Each row is a point on a landscape with many peaks, with its height.
A climber steps from a point to the highest of its 2 nearest points, and stops where none of them is higher. Distance is the straight distance between rows; heights are no part of it.
bego: [118 156 139 133 114 162 164 144 141  82 187 114 152 149 109 114 166 101
 127 181 123 103 138 139 159 142 171 176 121 108 155 123 115 128 148 119
 131 112 152 186 101 130 186 117 146 129 138 141]  height 68.7
rora: [ 95 138 142 116  85 161 177 149 142 128 155 146 172 135 110 121 147  84
 106 160  98 101 131 128 114 144 108 103 138 108 172 121 110 168 131 124
 100 123 136 173  94 123 188 130 129 158 126 162]  height 74.8
Deda: [ 94 118 118 108 159 116 142  87 171  92 103  92 124 101 128 108 134  87
 173 107 124 125 162 117 137 129 100 120 135 139 142 139 111 125 154  93
  83 113 149 139 114 132 152 101 137 107 168 174]  height 22.8
lelav: [159  76  95 134 177  94 133  97 137 114 114 126  95  81  87 125 140 145
 172  75 145 106 125  80  97 101 127  77 155 126 167 123 126 141 121 142
 153  91 146  52 124 118  75 127 132 114 123  60]  height 21.7
Bul: [113 178 149  98 157 131 117  95 127 144  97 183  86 128 167 163  98  73
 179 164 120  95 127 113 148 156 176 177  80 163 135  98 110  99 133 144
  58 144 127 121 135 125 117 115 156  53 130 141]  height 12.4
mifut: [202  91 109  94  84 113 114 163 131  83 123 137 182 138 119 147 128 157
  90 112 134 120 117 120 124  98 117 148 122 125 142 106 148 110  68 120
 100  67 152 115 133 125 111 166 134 109  80 157]  height 58.8
Mabi: [ 85 181 140 169 158  86 159 134  93 192 165 166  93 126 122 127 164 144
 138 189 149 104 167 157 148 137 152 162 125  73 143  99  70 186 119 166
 128 104 133 113  82 120 130 114 127  91 127 137]  height 27.2
zibi: [142 133 125 114 154 123 171 161 123 130 139 150  68 153  93 121  90 106
 185 130 109  99 108 133 123 141 118 176 155 160 117 155 157 101 149 107
 105 108 159 137 151 113 156  76 137 162 162 122]  height 52.0
kod: [ 96 146 136 103 188  84  93 108 148 116 112 149 111  95 142 141 125 145
 200 124 126 122 155 143 177 142  81 142 136 122 151 109  95 159 139 122
  95  98 163 129 108 148 135  81 113  52 153 137]  height 24.5
Sumin: [162 179 103  88 140 123 112 136  83 182 122 148 132 117 180 182  66 126
  70 124 145  89  81 101 122 191 170 175  91 161  67 130 146  69 148 147
 105 137 160  75 158 120  96 140  99  82 114 111]  height 9.4
lozi: [160 122 152 121 147  84 102 119 101 173 135 186  99 160 180 138  98 178
 131 157 130 132 161  90 189  97 107 124 123  75  56  92 115 120 120 128
 146 106 141 137 134 152 124 119 160  84  67 152]  height 60.4
potu: [150 127 143 154 132 182  91  97 154  79 171 105 150 137 125 105 168 147
 152 165 106  99 135 175 203 119 174 180 120 117 122 125  98 104 118  99
 130 143 132 125 117 120 166 100 159  85 132 101]  height 63.0
kag: [121 127 121  81 143  85 129  98 167  80  64  76 154 102 147 115 125  85
 120 139 126 124 137 100 102 107  74 120 138 143 163 137 125 148 114 113
  98  88 165 129 153 180 161 138  98 119 151 152]  height 21.4
Memol: [148  85 104  99  83 178  91  73 152  76 116 103 185 135 125 104 130  49
 122 131  95 150 131 104 167  86  52  90 136 130 144 151 140 110 123 116
  66 152 121 137 127 128 153 127 168 149 124 153]  height 40.9
Datat: [152 114 129 139 127 140 103  92 131 115 156 144 140 163 168 101 133 132
 132 155  80 142 143 138 193 115  63 159 128  64 102 124 122 128 113  91
 117 118 112 189 127 142 188 129 141 117  92 159]  height 49.1
kuzu: [125 177  93 127 135 112  71 125  97 167  92 117 117 122 139 137 157 151
 107 119 135 158 108 147 119 131 102 139 141 137 131 102 118 145  61 156
  93 115 127 128 115 139 107 109 128 109  67 146]  height 36.0
fika: [ 61 205 167 150 160 143  99  92 171 111 116  93  73 126 168 135 179 109
 173 139 108 144 123 138 142 152  60 151 139 131 167 129 142 146 143  99
 119 162 110 215 108 172 162 122 136 138 120 134]  height 41.3
lomon: [190  82 109 122 142 113 127 159 109 152 115 153 148 135 119 153  75 195
  96  67 144 139 140 101 184 127 137  94 151 144  65  90 156  91 136 132
 161  90 150  74 140  82  52 115 148 124 135  77]  height 42.7
vopes: [129  67 124 153 157 167 155 112 137 105 149  93 161 131 109 106 155 181
 135  79 149 101  89 144 109 126 220 122 155 166 179  97 151 121 109  93
 197 135 147 100  98 121 115 127 117 125  77  88]  height 26.6
Gib: [151 132 123 154 186 156 117 152 167 117 130 151 114 116 137 139  88 151
 189 145  99  83 118 169 199 148 128 121 125 131 103 139 156 157 129 110
 129 131 163 143 123 124 164 102 103 116 180  50]  height 3.6
nodo: [118 106 106 170 143 193 149 130 139 110 170 103 172 136 124  68 170 137
  86 128 112 115 109 167  94 149 182 109 153 147 159 116 151 104 106 115
 191 143 138 142  91 129 147 123 130 154 102 100]  height 28.2
rine: [150  66  93 126 125 161 124 115 126 101 133 190 177 108 126 116 100 107
 189 188 111 114 168 120 191  58 130 116  74 119  95 116  80 126 135 122
  98 135 135 109 118 101 139  98 172  74 172 121]  height 11.3
Kivur: [169  81 134 162  83 110 133 140 105 118 138 177 125 150 111 153  82 136
 118 173 138 104 126 141 106  86 120 145 115  64 148 118  86 146  96 147
 110 119  91 113 119 133 134 190 144 141  91 142]  height 45.4
tezok: [123 103 114  83 115  79 110  75 150  97  65  83 149  73 122 116 153  91
 126 119 153 152 155  83  62 103 114 109 120 151 185 138 108 149 109 176
 114 101 138  78 113 140  94 126 101  68 160 160]  height 20.0
Kupi: [ 56 130 136 200 146 140 185 131 114 142 176 122 105 121  82 120 154 111
 116 104 122 139 119 143  51 130 109 123 156 125 141 143 126 147 136  96
 131 142 104 178 155  91 159 121 105 195 141 132]  height 74.0
Kug: [145 130 127  98 170  92 108 147 106 146  88 151 138 125 150 154  73 166
 131  88 154 151 148  95 191 139 107 114 150 135  86  98 149 116 150 155
 128  73 192 113 116  94  88  67 128  63 177  90]  height 38.4
venud: [156 130 104  87 148  62 167 158  95 187 149 120 125 149  99 162 134 130
  84  79 142 138 135 102 154 166 129 147 156 174 109 101 176  95 135  98
 146  94 177  85 180 100  78  64 123 137 160  98]  height 38.8
Lurom: [107 125  88 141 135 156 191 137 132 164 144 152 139 163 128  91 128 146
 103 132 124 115 155 123 119 144 122  89 143 143 116 160 155 141 135 149
 184 120 129 181 111 140 117 122 162 207 126 129]  height 49.6
luko: [120 128 117 105  92 105 158 137  91 182 117 118 131 135  89 144 124 145
  95 108 142 148 167  96  57 125 179 137 127 139 118 160 167  99 161 162
 164 131 107 107 148 131  64 138 127 137 110 143]  height 19.1
Fidus: [100 111 133 123 112 109 181 163  73 182 198 168 108 172  57 137 152 142
 105 106 128 126 166 122  92 129 161 148 137  67 147  90 103 136 139 130
 124 107 119  94 133  67  96 117 135 101  92 140]  height 39.6
durol: [159 128  50  79 121 115 143 124 137 151 131 126 188 111 117 114 155 125
  52 149 119 146 155 108  93 135 114  83 133 157 157 136 119 150  91 140
 128  81 140 129 135 175 152 121 152 152 115 160]  height 40.0
vot: [133 158 133  97 150 128 114 139 154 100 148  68 120 135 105 104 159 107
 122 103 108  95  97 145 159 169 139 174 156 131 143 155 191 123  95  43
 130 132 144 118 178 137 157  96  95 129 140  79]  height 33.0
ger: [111 174 192 155  77 155 134 176 136  66 145 101 161  96 136 110 151 113
  91 143 101 136  37 183 116 126 111 169 131 160 165 148 125 103  98 102
 112 204  79 146 133 150 151 182  77 162 119 113]  height 43.9
Dov: [107 112 137  88  86 142 153 116 131 145 134 144 126 137  93 154 125 121
 106  84 146 117 165  80  55 142 156 104 117 140 153  92 149 146 150 160
 115 127 114 100 137  94  47 188 146 118  93 142]  height 17.5
Kotad: [124 105 136 158 131 119 132  90 133  82  89  69 118 115 131 101 132 102
 160 152 140 137 119 141  94 103 123  83 131 176 147 145 132 129 172 163
 147 139 171 153  98 151 120 116 170 152 152 111]  height 40.7
naz: [ 79 197 152 151 147 104 124 161  95 195 132 117  84 141 140 129 152 149
 124  96 135 159 120 159  78 154 146 119 138 114 118 141 149 140 129 133
 170 137 109 138 133 144 119 102  91 167 128 133]  height 51.9
lavuz: [128 177 171 145 111 172 105 184 100  85 163 118 118 153 125 112 131 146
 114 138  77 133  65 190 152 114  99 191 144 150 146 114 121  86  96  93
  86 167 125 170 151 101 161 126 118 154 117 110]  height 48.4
Pok: [192 160 166 163  97 127  92 135 101 108  91 112 128 156 178 173 131 211
  95 174 159 127  98 177 150  96 161 201 132 145 108  89 127  94 125 178
 129 131 184 128  92 146 108 162 164 115  97 129]  height 43.7
Lodok: [120  93 118 151 180 140 172 144 172 111 133  90 128 123 108 106 111 171
 158  85 149  83 121 137 146 148 170  96 165 145 140 117 153 158 124 130
 212 105 165 110 109 117 146 121 115 148 135  58]  height 24.8
tuda: [114 183 127  83 124 145  98 177 127 166  97 131 141 130 178 179  99 150
  91  63 124 127 116 114 131 192 180 136 133 144  90 164 204 101 130 138
 160 159  98 136 147 136 117 126 102 131 131 138]  height 13.2
bodiz: [168 123  97 115 127  98 136 175  60 182 147 130 188 145 108 124 135 159
  31 106 147 145 129 138 115 155 156 137 155 148 104 144 172  80 116 141
 174 107 146  92 182 123  96  96 112 155 169 106]  height 42.2
rol: [107 183 130 125 142 148  70 163 137 178 124 155 103 133 167 168  82 185
 154  84 127 134 121 161 189 170 140 120 119  89  81 140 171 139 121 114
 141 150  95 136 117 127 121 106  90 104 113 113]  height 11.2
nabe: [103 163 118 149 145 146  87 123 127 126 122 128 144  78 147 107 171 122
 144 165 122 141 133 183 171 135 154 136  80 151 140 116  55 148 122 144
 114 150  89 111  91 119 144 125 118  66 166 139]  height 33.4
dum: [ 63 181 146  88 135 102 142 135 143 161 137 173  61 116 129 164 119  59
 186 145 132 100 133 118 139 162 155 175  81 113 170 123  90 135 135 104
  78 128  80  98 128 130 126 101 109  73 137 151]  height 13.8
gugil: [193 149 171 148 100 124  63 133 100  67 100  90 146 151 149 161 152 195
 118 133 148 122  64 177 162 107 126 182 114 148 162 101  98 101  73 131
 107 121 169 122 138 140 137 138 108  82 117 129]  height 48.5
Kebo: [119 161 148 118 164 130  90 121 158  87  86  76 121  70 146 136 132 137
 116 103 129 142  89 156 173 132  69 178 137 155 133 160 121 155 108  90
 108 126 121 156 157 133 187 139  48  94 178 104]  height 28.7
moten: [106 150 165 116 126  90  95 128 104 171 130 102  51 188 121 149 129 148
 162  84 139 164 163 118 118 114 121 138 133  70 101 121 118 126 120 130
 124 126 101 107 132 127 130 124 127  68  69 156]  height 63.9
Fidom: [ 94 131 114 151 131 113 114  81 124 115 107  82  56 155 132 121 172 147
 148  65 135 163 119 105  85 124 110 101 154 122 132 126 168 133 145 114
 170 144 126 188 119 174 131 103 150 154  85 145]  height 46.6
nokof: [ 97 121 128  96 105 140 166 120 180 126 111 179 114 130  90 160  97  57
 166 122 140  69 132  92  79 172 147  86 129 151 190 116 151 162 150 142
 123 125 124 102 106 140  95 173 157 136  92 141]  height 16.1
tozi: [118 109 124 159 142 123 123 101 109  98  96 126 127  67 106 112 121  95
 126 147 125 159  83 148 118  98  65 107 127 164 128 140  68 156 117 118
  70 150 105 133 141 111 154 141 114 142 179 122]  height 14.1
fas: [148 166  98 181 133 143 114 175 125 128 136 128 130 109 144  94 158 148
  89 158  97 119  84 186 128 139 143 113 143 161 131  97 125 125  87 127
 141 142 134 142 116 157 147 134 164 174  91 119]  height 30.4
paziv: [145 117 180 190 147 133  98 106 145  48  99  87 100 124 125  93 124 126
 164 173 116 157 101 147 145 116 121 111 134 161  97 148 159 116 185 152
 161 178 181 199 118 142 165 114 160 193 166  69]  height 44.1
vak: [129 172 166 176 151 114 143 180 110 168 153 105 147  95 153 165 118 161
 140 176 148 112 119 160 199 171 220 138 127 124 133 123  98 123 180 147
 177 124 146  72 114 130 117  93 107 102 197  56]  height 5.9
pega: [162  94 114 137  78 155 111 108 159  72 131  84 160 104 140  98 115 107
 105 108 142 115 110 122  73  96 139 129 109 119 128 174 166 113 104 122
 147 172  74 103 141 152 130 183  94 179 126 148]  height 38.5
podel: [150 130 100 166  98 135 140 146 105 137 174 171 104 145 136 142 109 124
 124 188 120  90 122 131 156 123 149 153  93  75 116 139 100 129 115 108
 139 141  83 138 126 146 168 145 130 151  96 118]  height 49.3
debu: [122 135 150 128 127  90 164 103 178 107  90 120  59 114  98 157  98 125
 165 108 167  99 107 112  73 114 103  94 149 127 184 131 139 171 140 162
 151 103 140 123 139 174 113 183 101 170 128 101]  height 25.5
kiz: [138  89  92 143 174 128 119 107 163 122 119  70  85  82 137 109 133 140
 169  87 135 100 116  84 115 126 170  70 156 106 127 150 143 131 132 103
 197 119 124  90 146 150 135 140  91 147 139  61]  height 23.2
Pag: [172  72 114 125 151  97 160 123 119 167 165 132  65 173 111  97 136 147
 168  66 113 137 148  65 123 111 101  97 164  76 106 112 138 105 136  76
 170 109 139 133 151 135 119 139 167 119  92 146]  height 54.9
Nomad: [ 92 117 120 127 101 123 131  77 124 179  90 142  96 116  87  97  98  52
 113 156 163 164 145 105  66 104  56 106 135 137 150 161  92 161 140 191
  91 137  92 109 125 127  70 134 146 154 153 159]  height 34.8
rela: [135 198 140 106 154 107 103 119 138 121  78 118 127 112 160 130 148 152
 149 131 142 131  95 173 159 150  72 167 123 139 176 117 100 136  88  94
  70  88 168 154 132 144 170 108  73  66 148 135]  height 26.5
gete: [145  57 147 116  92 156 147 137 181  90 115 135 204  87 126 122 103  96
 128 123 124 122 141 118 137  95  52  79 112  98 154 144 104 167 127 131
 109 113 117 126 111 114 161 207 115 143 152 123]  height 18.7
nuf: [131 129  95 108 170 115  96 143 127 157 132  91 118 137 125 119 143 134
 137  84 122 134 108 125 177 162 155 133 166 159  96 143 173  88 117  69
 149 128 121  94 170 121 117  51 127 131 154  98]  height 35.5
migoz: [118 177 169  95 141  97 104 138  85 202 112 190  85 117 154 211  82 133
 143 144 156 132 140  92 132 127 143 162 100  90  94 126 101 135 150 180
 105 128 114  72 126 109 105 143  89  50 119 128]  height 21.8
tozok: [135  98 148 166  88 118 122 148  67 149 202 175 109 150  90 146 132 182
 101  99 157 123 124 138  83  87 169 148 117  74 154  93  90 141 100 125
 111 129  80  88 123  72 113 167 116 115  79 135]  height 41.4
rana: [138 197 152  85 114 121  99 173 101 159  70 119 164 119 171 128 109 148
  73 108 129 160  87 137  90 144 169 139 110 183  97 135 167  82 110 184
 127 166 140 133 138 151  94 146 117 112 107 149]  height 15.2
nugir: [162  75  85  73 111 130 126 154 130 114 109 153 173  97 108 126 125 106
 111  91 102 127 106  98 122 129 140 112 121 171 124 145 142  90 106 116
  92 151 121  74 171  98 103 126 125 122 152 151]  height 71.7
bakob: [ 69 158 139 124 138 126 140  71 146 113 110  81 123 143 144 125 177 117
 132 128 118 154 165 120 101 135  77 108 155 121 143 158 159 145 169 128
 159 131 155 228 106 165 145 132 141 164 104 154]  height 43.8
redav: [142 150 107 134 132  90 156 153  74 158 144 116 167 176 130  89 163 149
  73 139 132 179 172 132 117 139 134 156 138 113  83 139 145 102 124 142
 165  90 145 153 168 136 124  81 135 188 145 136]  height 45.5
nibud: [152  83 140 169 120 129 120  81 120  93 149  89 142 139 114 142 174 162
 134 119 161  98 110 134  84 109 224 158 127 144 177  85 112 125 108 113
 169 120 130  75  92  86 103 129 117  82 107 112]  height 25.0
narem: [150 148 148 165 164 203  68 115 167  97 169  86  98 152 113  97 170 163
 159 132  78 109 121 169 199 144 143 162 151 129 112 129 150 117 108  95
 145 189 121 157 118 111 143  93 144 134  83  97]  height 57.7
zek: [130  72 129 120  65 136 187 109 127 117 167 121 151 159 114 110 149  77
 129 107 138 121 166  97  57  87 148  98 125 104 181 138 119 102 166  99
 119 104 114 112 137  96 121 139 138 166 125 157]  height 22.1
Fam: [ 46 165 133 158 157 130 139 139 113 186 133 146 114 113 169 123 169 114
 156 168 133 131 174 158 113 159 166  89 105 128 146  94 101 163 145 177
 132 131 121 153  62 112  95 117 156 101 123 155]  height 29.3
sop: [133 110 103 163 163  84 122  74 118 125 142 115  42 159 125 110 139 144
 163 119 112 129 134 102 123 110  72 117 159  91  96 115 130 128 125  74
 149 127 114 149 164 160 153 117 153 166 107 118]  height 50.6
Sina: [204  80  87 107 148 137  84 162 151 100 104 141 116 105 134 146  81 205
 124  80 140 115 108 124 159  96 156  72 113 110  76 122 157 124 141 116
 150 141 131  98 126 137  92 137 160 141 103  81]  height 47.9
sif: [ 80 148 117 184 133 175 162 144 141  98 126 107 163  90 156  95 165  95
 164 166 125 114 150 165 138 137 174  95 106 155 161 122  82 149 169 175
 144 150 129 153  59 113 135 151 117 112 162 144]  height 31.3
lalap: [ 90 149 174 121 170  74 129 139 104 197 142 192  74 158 129 189 110 166
 164 164 159 121 167 130 173 177 144 173 123  91  96  82 110 141 143 143
 123 102 164 117 110 112 113 103 130  73 125 140]  height 24.7
gegi: [134  74 126 125 135 128 120 136 101 130 125 155 128 102  67 117 124 145
 161  72 145 130 156 114  88  85 104 100 149 122 140 101  87 162  94 152
 118  95 147  58 110  94  86 130 123  81 121 105]  height 20.1
ditat: [156 146  71  80 133  91 151 140 117 140 150 117 160 143 129 120 169 132
  65 128 149 145 152 106 126 145 134 147 149 115 120 132 154 126 104  87
 152  58 145 136 160 172 144  99 119 126 116 176]  height 42.5
Pibun: [129 122 120 133 135 155 149 183 104 162 176 147 172 146 115 124 110 150
  96 143  95 124 132 142 180 160 210 137 110 128  63 113 160  73 134 105
 142 158 105 125 151  97 111 100 163 153 150 116]  height 58.6
ribog: [121 167 132 188 122 135  95 134 112 130 133 100  95 131 131 142 174 170
 104 121 115 130  64 199  98 128 117 128 144 130 190  89  93 159  72 142
 131 126 138 137 111 148 138 165 119 142  50 125]  height 32.9
zonel: [168 118 137 137  93 135  89 142 116  89 159 124 152 162 107 122 119 168
 115 100 126 123  83 160 129 107 110 174 120 141 151 115 111  96  73  90
  76 118 124 125 140 108 123 129 123 128  98 137]  height 53.4
fir: [113  65 141 122 126 130 194 138 141 107 138 102 185 102 115 122 127 121
 116 119 128 143 141 120  94  93  57  79 131 101 103 141  94 169 165 125
 134  93 134 155 127 109 160 148  88 146 186 135]  height 17.4
rizo: [121 197 124  94  97 107 117 162 106 182  95 131 157 128 106 139 146 170
  32 109 165 150 150 137  58 152 153 139 130 146 111 149 189 121 121 188
 166 130 127 127 151 153  57 144 107 153  98 131]  height 17.3
sakov: [ 90 103 166 172 117 117 179 163  99 136 140 123 114 106  94 117 108 119
 125 123 126 120  97 148  46 126 140 106 136 148 125 185 136 130 160 144
 155 169  97 131 178 126 132 140  79 186 185  98]  height 66.0
mun: [ 67 142 115  89 113 117 139 128 171 129 123 173  96 114  99 144 154  62
 154  89 133  92 135  88 102 171 150 112 133 113 184 135 140 163 111 116
  95 127 108  86 140 135 105 126 132 103 150 167]  height 15.1
duki: [136 158 162 134 147 105 137 186  94 150 136 115  93 162 115 127 100 123
 132 108 130 125  74 161  95 141 136 148 155 151 136 161 156  99 150 113
 147 137 147 103 193 137 134  92  85 167 158  98]  height 58.4
Per: [ 93 111  90 163 209 125 146 109 163 128 147 156 118  72 116 118 131 110
 172 145 112  97 140 134 168 178 104 108 133 138 124 133 145 178 120  95
 119 125 132 138 126 139 159  94 123 151 180  75]  height 2.6
nasi: [134 137 104 133 125 112 190 172 116 167 185 173 131 142 121 121 117 136
  97 151 122  98 154 140 151 158 181 109 121 119  98 122 142 142 130 126
 156 122 107 127 127 137 128 123 142 169 112 126]  height 53.5
nem: [143 170 140  75 104 128 135 125  96 135 123 150 126 132 159 189  96 100
  99 159 133  88  93 105 130 168 192 183  61 158  93  81 119  83 138 122
  76 141 125 109 135 115 121 145 135  68  91 154]  height 10.8
bomo: [120  83 114  88 126  92 212 171 129 136 156 167 124 140  80 120  98  88
 146 127 128 113 160  96  91 135 156 126 132 149 128 134 130 129 171 126
 100 103 152 127 152 101 123 108 164 153 179 132]  height 46.5
gebaf: [130  73  91  86 105 131 169  86 126 161 147 112 130 140 129 112 156  94
 127 114 134 147 194  57  71 103 164  98 136 143 144 182 157  72 183 126
 167 131 113 127 171 116  92 139 167 161 131 164]  height 20.8
kage: [157 147 157 111  58 155 119 133 149  69 115 121 199 115 138 125 119  79
  68 159 121 136  72 120 104 119 121 165 111 139 155 164 130 118 101 131
  95 176  79 132 132 149 144 180  80 168 142 144]  height 41.1
Nepab: [106 183 133 130 110 128  99 135 104 154 127 158  98 138 151 123 128  89
 144 141 116 181  97 162 111 134 110 141 106 171 129 100  99 111 107 153
  75 160  97 134 119 107 112 109 153 118 115 182]  height 39.8
bag: [161 108 109 109  95 197  73 118 177  79 125 163 188 104  95 132 121  72
 122 127  81 122 101 111 181 107  76 125 109 142 146 127  84 112  64  93
  66 170  85 104 116 107 145 152 151 130 114 163]  height 38.3
gife: [172 163  97 105 120 135 115 171  87 187 128 188 151 141 157 147  77 156
  33 142 141 133 131 118 103 138 126 164 102 124  70 140 154 105 105 160
  99 114 130 115 144 107  90 130 110 122 118 120]  height 7.7
nure: [146 131 127 103 120 100 172 161 141 151  83 150 107 127  80 129  56 147
 114 102 162 139 136 128  44 128  84 115 144 136 164 159 151 180 124 190
 126  99 141 109 156 150 104 166  80 188 140 102]  height 27.9
vubug: [151 152 181 153 164 141 130 172 158 117 116 103 144 142 139 134 105 169
 142 144 141  92 130 175 222 175 186 136 146 131 100 125 151 123 156 141
 192 151 169 116 110 143 154 118  98 134 186  68]  height 4.8
lom: [141 107  99 118 107 109 136  86 128 127  81 142 103 119 133 111  77  89
 128 163 148 131 152 101  84  92 106  84 109 154 128 161 123 126 169 185
 123 115 133 101 135 149  94 124 171 145 143 119]  height 37.6
zusu: [129 122 129 106 108 125 111 131 159 115  98  79 140 106 128 116 124 123
 113 103 138 106 104 110  74 152 198 128 124 174 129 180 208  96 113 110
 158 203 105 107 158 176 107 127 116 151 104 140]  height 35.6
kal: [ 95 170 171 162 117 175 111 156  97 112 144 158 115 134 138 121 127 128
 149 127  78 167  58 181 157 137  67 154 106 168 120 115  91 113 123 128
  61 142 109 164 119  56 160 117 112 138 145 146]  height 44.0
Pari: [134  82 161  93 118 129 118 112 192  89  86 105 167  97 106 143  96 106
 138 116 142 124 125 112 134 118  28  80 137 132 159 113 119 185  96 125
  89  95 176 129 103 166 151 168 117 125 137 151]  height 19.9
zor: [153 108 136 136 110 121 163 138 106 104 111 129 172 101 130 125 104 100
 114 173 150 157 107 145 104  88  87 140  96 154 118 153  81 158 144 187
  99  96 135 134 136 100 165 142  92 149 210 122]  height 15.7
Pazi: [ 68 199 159 148 158 113 121 125 128 125 110  88 121  98 169 116 200  98
 135 136 112 186 107 185 130 139  67 173 126 166 137 124 100 139 128 106
  86 152 113 192 126 127 165 111 110 121 172 159]  height 38.7
filoz: [ 96 140 134 104 148 137 100 111 193  83 106  60 125  92 140 117 172  95
 112  87 125 140 125 120 136 131 101 146 136 133  90 172 174 152 108  68
 141 145  97 163 166 143 170 132  94 130 175 109]  height 30.8
movo: [140  98 164 140 109  92 135 124  93 156 148 116  50 207 118 107 125 148
 179  95 120 177 170  95 115  73  98 116 155  58  73 114 106 114 177 119
 155 113 124 138 130 122 103 139 152  93 101 165]  height 60.7
gaki: [168 113  98 137 142 129  98 119 136 134 113 165 107 127 152 156  95 207
 139 142 143  78 145 140 203 125 139 111 125 102  77  81 135 152 114 141
 154 101 125 123 105 150 109 142 177 125  74 112]  height 53.7
Lotuv: [ 61  96 123 175 122 166 172 125 112 134 186 147 130 142  98 117 145 121
 120 148  86 132 141 149  92 131  55  93 163 103 172  96 111 164 140 101
 129 119 124 189 105 107 174 156 138 176 100 149]  height 82.1
Pigit: [128  80 129  77 121 129 139  99 166 113 146 117 142 152 176  65 130  77
 142 139  79 141 182  77 171 103  32 130 153  77 101 147 144 120 153  84
 103 116 152 172 127 165 191 139 161 124 127 179]  height 45.7
madi: [138 102 127  63  99 162 109 128 137  91  96 135 206 122 127 167 108 124
 123 127 107 119 111 101 147 121 132 135 101 168 149 103 137 113 104 129
  80 109 160 135 122 128 126 148 156  97 117 159]  height 64.5
kime: [171 111 112 138 145  91 114 111 104 164 142 157  85 188 148 114 105 170
 141 159 106 132 126 133 156 115  64 137 160  99  95 100 123 122  91 110
 115  99 149 149 138 147 151  96 147 150  78 144]  height 53.9
gela: [ 82 178 115 156 158 111 108  83  87 216 139  85  55 166 126 127 181 150
 140 106 162 182 157 122  90 134 133 134 139  63 146 120 130 129 134 137
 173 139 123 123  94 134 110 100 101 101  86 133]  height 56.5
sapu: [111 137 163 163 134 160  96  93 152  82 126  83 121 124 146 113 136 105
 136 146 107 162 134 142 172 101  88 144 136 133  80 165 138 128 184 118
 135 206 118 198 132 127 165 126 147 160 147  89]  height 48.0
gula: [107 118 127 143 138 121 167  92 140 123 157  94 123 157 150  89 153 117
 136 166 123 124 166  99 113 126 109 134 149 104 122 172 149 113 170 107
 200 101 126 215 113 184 167 114 151 201 117 119]  height 46.4
zugi: [121  77 122 150  86 169 158  97  99 104 160 122 155 146 111 121 166 114
 118 161 134 104 136 114  64  97 186 115 115 118 180  99  98 124 134 128
 146 101 126 132  98 110 115 144 121 124  77 136]  height 23.4
bugo: [154 118 149 113 106 175 100 122 133  90  90 172 157 120 157 161  95 123
 162 176 132 129 150 119 208  97 170 148  56 116  77 108  87 108 158 169
 104 137 118 135  94 103 156 151 151  67 148 138]  height 9.8
Lugal: [151 150 115 122  94 114 125 107 158 152  77 137 112 115 135 128  91 128
  81 122 173 148 122 114  43 127  98 113 127 116 158 189 158 155 115 180
 143 120  88 109 147 190  70 172  97 199 114 140]  height 30.5
Bito: [ 72 114 148 101 108 125 207 142 126 130 184 135 165 165  65 131 153 105
 136 124 131 110 172 112 106 153 160 134 133 132 162 100 119 121 166 128
 109  89 161 142 101  80 106 115 161  98 117 171]  height 42.8
kese: [112 103  98 182 161 156  88  64 173  92 161  96  95 143 140  82 172 125
 155 141  90 147 161 102 184 131 131 104 133 107  92 140 157 136 146 106
 154 207 126 170 103 118 158  82 158 156 102  71]  height 52.4
zit: [157 130 119 137  88  98 133  68 143 167  75 158  91 137 126 135  80  61
  91 149 163 147 140  77  76  99  64  95 124  89 173 173 114 117 108 162
 119 148  65  72 133 151  62 182 120 174 111 168]  height 32.6
zufi: [152 128 109 106 117 143  73  98 132  85 120 147 172 104 130 118 150 106
 136 170  97 135 101 154 191 111 123 141  87 164 127 128  45 131  72 104
  73 134 114 106 130 119 153 112 127  58 134 146]  height 35.7
nik: [115 134 153 152 125 141 111 154 113 148 125 115 151  94 180 196 120 199
 124 151 166 114 126 137 184 167 237 114 108  93 102 115 110 145 157 169
 211 148 113  78  96 133 102 154 120  80 133 102]  height 7.2
sep: [143  92 113  84 120 153 136 162 139 132 124 158 173 114 121 141  92 123
 121  94 103 110 125 107 163 132 193 112 100 128  55 126 158 102 139 122
 108 144 103 106 154  63 107 127 142 124 173 123]  height 64.8
kup: [ 98 115 148 133 105 149 106 117 152 102 113 123 133 111 170 187 132 145
 175 126 156 107 165 118 169 125 200 116  83 106 103 126 111 140 166 169
 157 140 118 133 100 110 131 151 142  58 126 130]  height 8.4
nune: [150  66 115 114  93 145 130  84 138 112 115 126 163 128 168  74 125  72
 139 138 107 186 166  85 149  71  44  66 129  90 111 138 116 110 164 115
 106 121 112 139 124 129 148 162 172 134 133 174]  height 43.1
Kesi: [152  79  86 163 147 131  94 112 101  88 116 175 139 119 105 109  95 108
 157 147 112 141 108 143 151 100 107  72 120 152 115 116  81 149 131 140
  93 128 124  96 127 101 120 110 133 135 173 107]  height 12.7

Where does a climber stop that starts at each point below?
Sumin => luko
rine => redav
nabe => lozi
zek => nugir
Lodok => nugir
Lugal => Lotuv
Per => redav
pega => nugir

Call two points neighbours if one is among the 2 nearest of the other. Go from one point of each pair to the other, from neighbour to neighbour, staying as high as possible. Name the lowest point that can't be avoided.
Lotuv, moten => naz
moten, lozi => sop
nugir, lozi => bakob
